The views of a scene show one set of named points, each view turned or mirrored, shifted and resized as a whole, with a little noise and some points left out.

Scene 1
View 1
J_328: [  6 -73 -30   1 -13  44  17 -45 -25   6  27 -53 -23 -68   2 -15  31  -1
  -7 -14  22  26  12  -1  -4  25]
J_271: [  3 -38 -30  13 -10  29  12  -4  16  19  13 -57 -28 -56  -7 -11   5  17
 -11  -7 -13  26   9   7 -13   6]
J_923: [ -1 -50  -9 -11 -14   9  -5 -39 -14   6  16 -42 -20 -56  -1 -17  18  15
  13 -10  -1  26  37   6  12  -8]
J_549: [-16  -9 -10  -9   0  -4   4  -7  34   3  14 -22 -14 -49   1  12  -1   0
   0  -1 -16  32  10  -4 -16   6]
J_409: [ -2 -41 -30  15  -7  37   8 -14  14   5  24 -50 -25 -63  -8  -1  28  -2
 -14 -19 -24  39 -17  -8 -25  10]
J_303: [  3 -48 -17  -9 -12  15  11 -27  -6  13  11 -43 -21 -55  -1 -19   2  16
   4   3  16  15  40  11   5   5]
J_133: [-15 -17  -8  -5  -2   0  -4 -16  23  -1  15 -28 -17 -53   0   4  12   0
   5 -12 -23  34   9  -7 -12  -5]
J_453: [ -4 -29 -26   6  -5  22  12  -3  23  14  14 -46 -26 -54  -5  -2   3   6
 -10  -5 -11  27   5  -1 -15  10]
J_600: [-26  14   4 -15   5 -25  -8  -5  47  -4  13  -4  -8 -44   2  23  -3  -5
  11  -4 -31  34  13  -9 -13 -10]
J_988: [ -1 -44 -11  -9 -14   9  -3 -34  -5   8  16 -40 -20 -56   2 -14  16  14
   9 -12   0  23  27   6   7  -5]
J_466: [  0 -57 -14  -5 -16  20   4 -39 -15   5  20 -45 -18 -62   1 -15  19  10
   7 -10  11  24  27   4   6   2]
J_234: [ -1 -45 -19  -4 -11  19   7 -29  -2   7  17 -41 -18 -58   2  -9  16   5
   0  -9   2  26  17   2  -4   6]
J_609: [ 14 -86 -34   5 -19  48  15 -44 -36  15  22 -70 -31 -65  -1 -29  29  18
  -6 -11  25  17  26   9   4  16]
J_481: [ -2 -29 -16   3  -8  13   2 -13  16  10  14 -42 -25 -55  -3  -8  12  11
   0 -12 -21  30  14   3  -7  -4]
View 2
J_609: [ 25 -20  -4 -41 -32  11   9 -43 -18 -19  22  68 -18 -51 -40  -9  21 -14
   8  59 -29  27   2  20 -24   2]
J_234: [ 10 -10 -13 -29  -8   7  -1 -25  -2 -11  -7  28 -18 -24 -24   4   0  -7
   9  37 -18   9   8   0  -7   1]
J_466: [ 17 -11 -15 -27 -14  12   2 -33  -8  -9   9  49 -21 -34 -29  -2  14  -4
   6  48 -19  13   4   5 -13  -1]
J_303: [ 24  -7 -24 -23 -15  26   9 -17  -5  -6   2  35 -25 -24 -28   5  10  -2
   7  48  -7   5   5  -6 -16  -6]
J_988: [ 21 -20 -21 -27  -4  26  -2 -16   3 -13  -4  32 -13 -18 -21   6   0  -6
  14  36 -14   6  12  -2 -10 -13]
J_923: [ 19 -25 -19 -28  -3  31  -3 -12   3 -16  -1  40 -12 -17 -26   5  -1  -6
  18  38 -12   6  13  -2  -9 -19]
J_328: [  2 -15  -1 -31 -16  -8   0 -49 -11 -16   9  55 -20 -40 -33 -11  14 -13
   5  49 -34  28   4  16 -13   6]
J_409: [ 14 -10   1 -51 -25 -19   1 -44 -10 -13 -18   7 -13 -23 -12  11 -19 -22
  16  29 -30  18  -1   8 -12  17]
J_549: [  6   5 -22 -20   8   2  -7 -11   7   3 -33 -16 -22   2  -2  17 -22  -4
   5  19  -5  -9   6 -21   5   8]
J_271: [ 26  -2 -11 -47 -30  -5   7 -31 -12  -9 -13   4 -16 -21 -13  15 -14 -14
  15  32 -15   6  -2  -2 -19  11]
J_600: [  1   2 -30  -8  25  14 -15   5  19   7 -47 -30 -17  22   6  26 -35  -1
  12   6   2 -18  14 -30  14  -3]
J_481: [ 18 -11 -14 -38 -12   5   2 -20   0 -11 -23   4 -11 -11 -13  14 -19 -14
  18  28 -16   2   4  -4  -8  -2]
View 3
J_609: [ 43  18   8  -4 -32 -35 -67 -28  13 -18  13 -18  23   9   1 -51  65  26
   4  31 -19   6  12  -2 -36  31]
J_303: [ 12  17  -6   2 -11 -14 -34 -17   0 -21  -9 -14  -6  11  -2 -34  49  11
   3  18   9  16  14 -10 -21  43]
J_271: [ 24   0  -1  12 -20 -14   1 -26   2 -43   6  15   5   7  -3 -24  42   6
   6  31   2 -12  -7 -14 -28  37]
J_600: [ -8   3 -29  25  16   1  31   2 -19 -19 -19  15 -26   0  13  -2  12 -21
  -5   7  36  17 -11 -22  12  42]
J_409: [ 43  -1  -7  24 -22 -30   8 -18  -5 -23  23  23  22  -5  16 -22  34  -1
  -3  31  -6 -12 -24 -12 -14  19]
J_133: [ 10   4 -17  24   3 -14  17  -2 -12 -12  -5   7  -9   1  18  -8  28 -13
   2  14  16   6 -18 -17  -2  31]
J_988: [ 14  17  -4  12  -6 -20 -26  -8  -5  -9  -7 -14  -7   8  12 -24  51   4
   8  16   6   8  -5 -14 -19  32]
J_466: [ 30  16  -6   2 -20 -26 -44 -18   2 -13   1  -9   8   7   5 -38  49  14
  -1  21  -1  15   9  -7 -16  34]
J_549: [  7   4 -21  21   3  -4  24  -8 -15 -24  -8  19 -11   3  12 -11  18 -12
  -5  15  24   9  -8 -20   3  39]
J_453: [ 22   0  -9  16 -14 -14   9 -21  -1 -37   5  21   5   2   4 -21  30   3
  -2  26   8  -7  -5 -18 -15  38]
J_328: [ 49  12  -6   5 -26 -38 -48 -22   3  -8  18  -3  27   2  10 -44  51  16
  -7  27 -13  12   4  -5 -16  24]
J_923: [ 13  20  -4  10  -4 -24 -32  -5  -1  -5 -10 -28  -7  11  11 -27  54   1
  11  14   6  11  -3 -11 -25  33]
View 4
J_481: [-10   2   1 -27 -10  -4  11  -2   1  -9  14   3  -2  12  10 -12  13  11
   1   3 -12   1  12  -5  -7   0]
J_234: [ -6   5   3 -19  -7   8  19  -5  11  -9   9  -2  -2  16   8 -16  12   4
 -11   2  -6   2  15   0  -3  -2]
J_453: [ -8   6   1 -25  -8   0  14  -7   6 -10  13   1   0  15  11 -16  17  10
  -1   2 -11   1  14  -3  -3  -3]
J_303: [  1  19   2 -19  -5  11  19  -5  12  -8   2 -10  -9  20   9 -15   6   0
  -8   1  -8   0  15  -1   2   4]
J_328: [ -4   8   3 -10   2  31  31 -16  30 -14   6  -8   0  24  10 -27  13   1
 -28   7   5   1  23   7  -5  -1]
J_409: [-19  -8  -4 -32  -6   4  19 -13   8 -17  21   8   9  13  11 -26  26  20
  -8   7  -7   1  17   0 -15  -9]
J_988: [ -4   6   6 -16  -9   8  14   0   9  -9   5  -7  -5  15   7  -6   4   2
 -10   5  -7   2  14   1  -7   6]
J_133: [-12  -4   8 -20 -16 -11   8   2   0  -6  19   3   6   5   7  -8  15   5
   2  -2 -12   2   9  -1  -3  -8]
J_600: [-11  -2  16 -16 -25 -31  -1  11 -12   2  24   2   5  -9   5   0  15   1
  16 -15 -15   8   2  -3   6 -15]
J_923: [ -3   7   7 -16  -9  10  14   2  11  -8   3  -9  -6  17   7  -3   0   0
 -12   6  -7   1  13   1  -7   8]
J_271: [ -7  10  -8 -35  -5   0  16 -10   3 -14  10   5  -4  20  14 -20  18  16
   1   4 -14  -1  17  -6  -4  -3]
View 5
J_133: [  3 -20 -15 -10  -5  -6   8  -7   7   7   4  10  12 -12   6   9  13 -20
  -3  20 -17 -29 -13  -3  -7  14]
J_988: [ 26  14   1  -4   5 -14 -29  -6  11 -11   2  -4  46 -10  23  21   9  -4
   3  31   4 -15 -22  -2 -27   4]
J_923: [ 31  11   0  -7  12  -7 -30  -6  19  -2   5   1  44 -13  18  17   9 -11
   1  29   4 -23 -19  -3 -30   4]
J_271: [  6 -16 -20   4   6 -20   4 -24  10  -5  11  12  29 -17   8  16  15 -30
 -21  16  30 -23 -23  18 -22 -12]
J_303: [ 23   8  -8   2   2 -22 -28 -10   7 -14   2  -5  50  -6  27  25   6  -9
  -1  26  18 -13 -24   3 -28  -1]
J_466: [ 25  22  -8  -3  10 -28 -22 -10   9 -23  12 -15  44 -18  16  22   4   0
  -5  26  23 -18 -27   4 -24 -14]
J_234: [ 18   3 -12  -8   3 -18  -6 -12  12 -11  13  -3  32 -17  12  14   5 -11
  -8  21   8 -22 -23   3 -18  -5]
J_600: [-14 -42 -17 -10 -25  -1  12  -1  -7  19 -12  18  -1   2  16   7  19 -22
   7  20 -48 -24  -5 -10   5  35]
J_328: [ 30  33 -11  -9  23 -33  -6 -13  16 -31  27 -23  34 -29   2  13  -3   7
 -14  24  32 -24 -31   9 -25 -24]
J_609: [ 41  41  -7   0  27 -31 -26 -16  20 -30  25 -16  58 -28  10  21   0   1
 -16  22  50 -20 -34  13 -42 -30]
J_549: [ -6 -31 -22  -6 -16 -14  11 -12  -5   6  -3  12   7  -3  16  11  14 -23
  -4  19 -18 -22 -15  -1  -3  15]
J_481: [ 12 -14 -13  -6   1  -9  -1 -18  12   5   6  13  25 -14   9  14  14 -27
 -14  20   5 -25 -17   7 -21   0]
J_453: [  1 -20 -26   0  -1 -20   9 -22   7  -4  10   9  23 -16   8  16  10 -27
 -17  14  18 -25 -20  12 -14  -5]
View 6
J_549: [  2   5  -7 -17  -1  13  -8 -26  -7  -2  11 -13  -6 -12   0  12   2  -8
   6  -3   0   0   1 -10  -5   2]
J_923: [ -6  18   5 -16  -5   2   4 -19   9  -4 -15 -19  -3  16  26  14   1 -21
   1 -11  -7  -8   5 -24 -16  15]
J_303: [ -1  23   6 -19   1   4  -2 -30   8 -12 -17 -20  -7  20  19  11  11 -26
   7 -14  -7 -10   4 -16 -12   9]
J_466: [ -5  28   6 -15   4   5   0 -28   4 -14 -20 -15  -7  18  30  14   4 -33
   3 -14  -9 -12   6 -13 -10   4]
J_409: [ -3  18  -1 -17   5  26   9 -27  -9 -14   3  -2  -2  -6  28  10 -20 -27
   6  12  -8 -12  -1  -6  -3  -7]
J_271: [  2  15   4 -25   5  25   6 -37  -1  -9  -3 -13  -5   7  16   4  -4 -26
  13   8  -7 -13  -2 -11  -7   1]
J_133: [ -2   6  -6 -14  -5  11  -3 -21  -4   1   9  -9  -3 -10  11  13  -5  -6
   2  -1  -2   0   3 -15  -7   5]
J_481: [  0  11   0 -21  -1  16   2 -26   1  -4   1 -13  -2   3  14  11  -5 -16
   9   4  -5  -8   1 -16 -10   8]
J_988: [ -4  18   3 -17  -3   3   1 -24   6  -3 -10 -14  -4  13  23  13   1 -21
   2 -10  -6  -7   4 -21 -12  11]
J_609: [ -5  37  15 -18   5  12   9 -33   8 -22 -31 -13  -7  31  45  13  -3 -48
   5 -10 -15 -21   5 -13 -10   4]
J_328: [ -8  37   7 -10   6  11   5 -28   0 -21 -21  -8  -9  15  40  15  -6 -42
   0 -11 -15 -17   5  -7  -6  -4]
J_600: [  3  -4 -16 -13  -6   5 -12 -17  -3   9  22 -14  -4 -22 -11  13   4  11
   1  -5   6   7   3 -15  -8   6]
J_234: [ -4  21   2 -14   2  10   1 -26   1 -10  -9 -11  -6   9  22  15  -2 -25
   4  -8  -7  -9   4 -12  -8   2]
J_453: [  4  14  -1 -22   6  21   1 -34  -4  -9   2 -12  -5  -2  12   7  -5 -22
  11   5  -5  -9   0  -8  -7  -2]

In a view up to two points have been moved. Name them for each view, in the order of its rows, or write -.
view 1 => J_466
view 2 => J_409
view 3 => J_600
view 4 => J_453, J_328
view 5 => J_988
view 6 => -
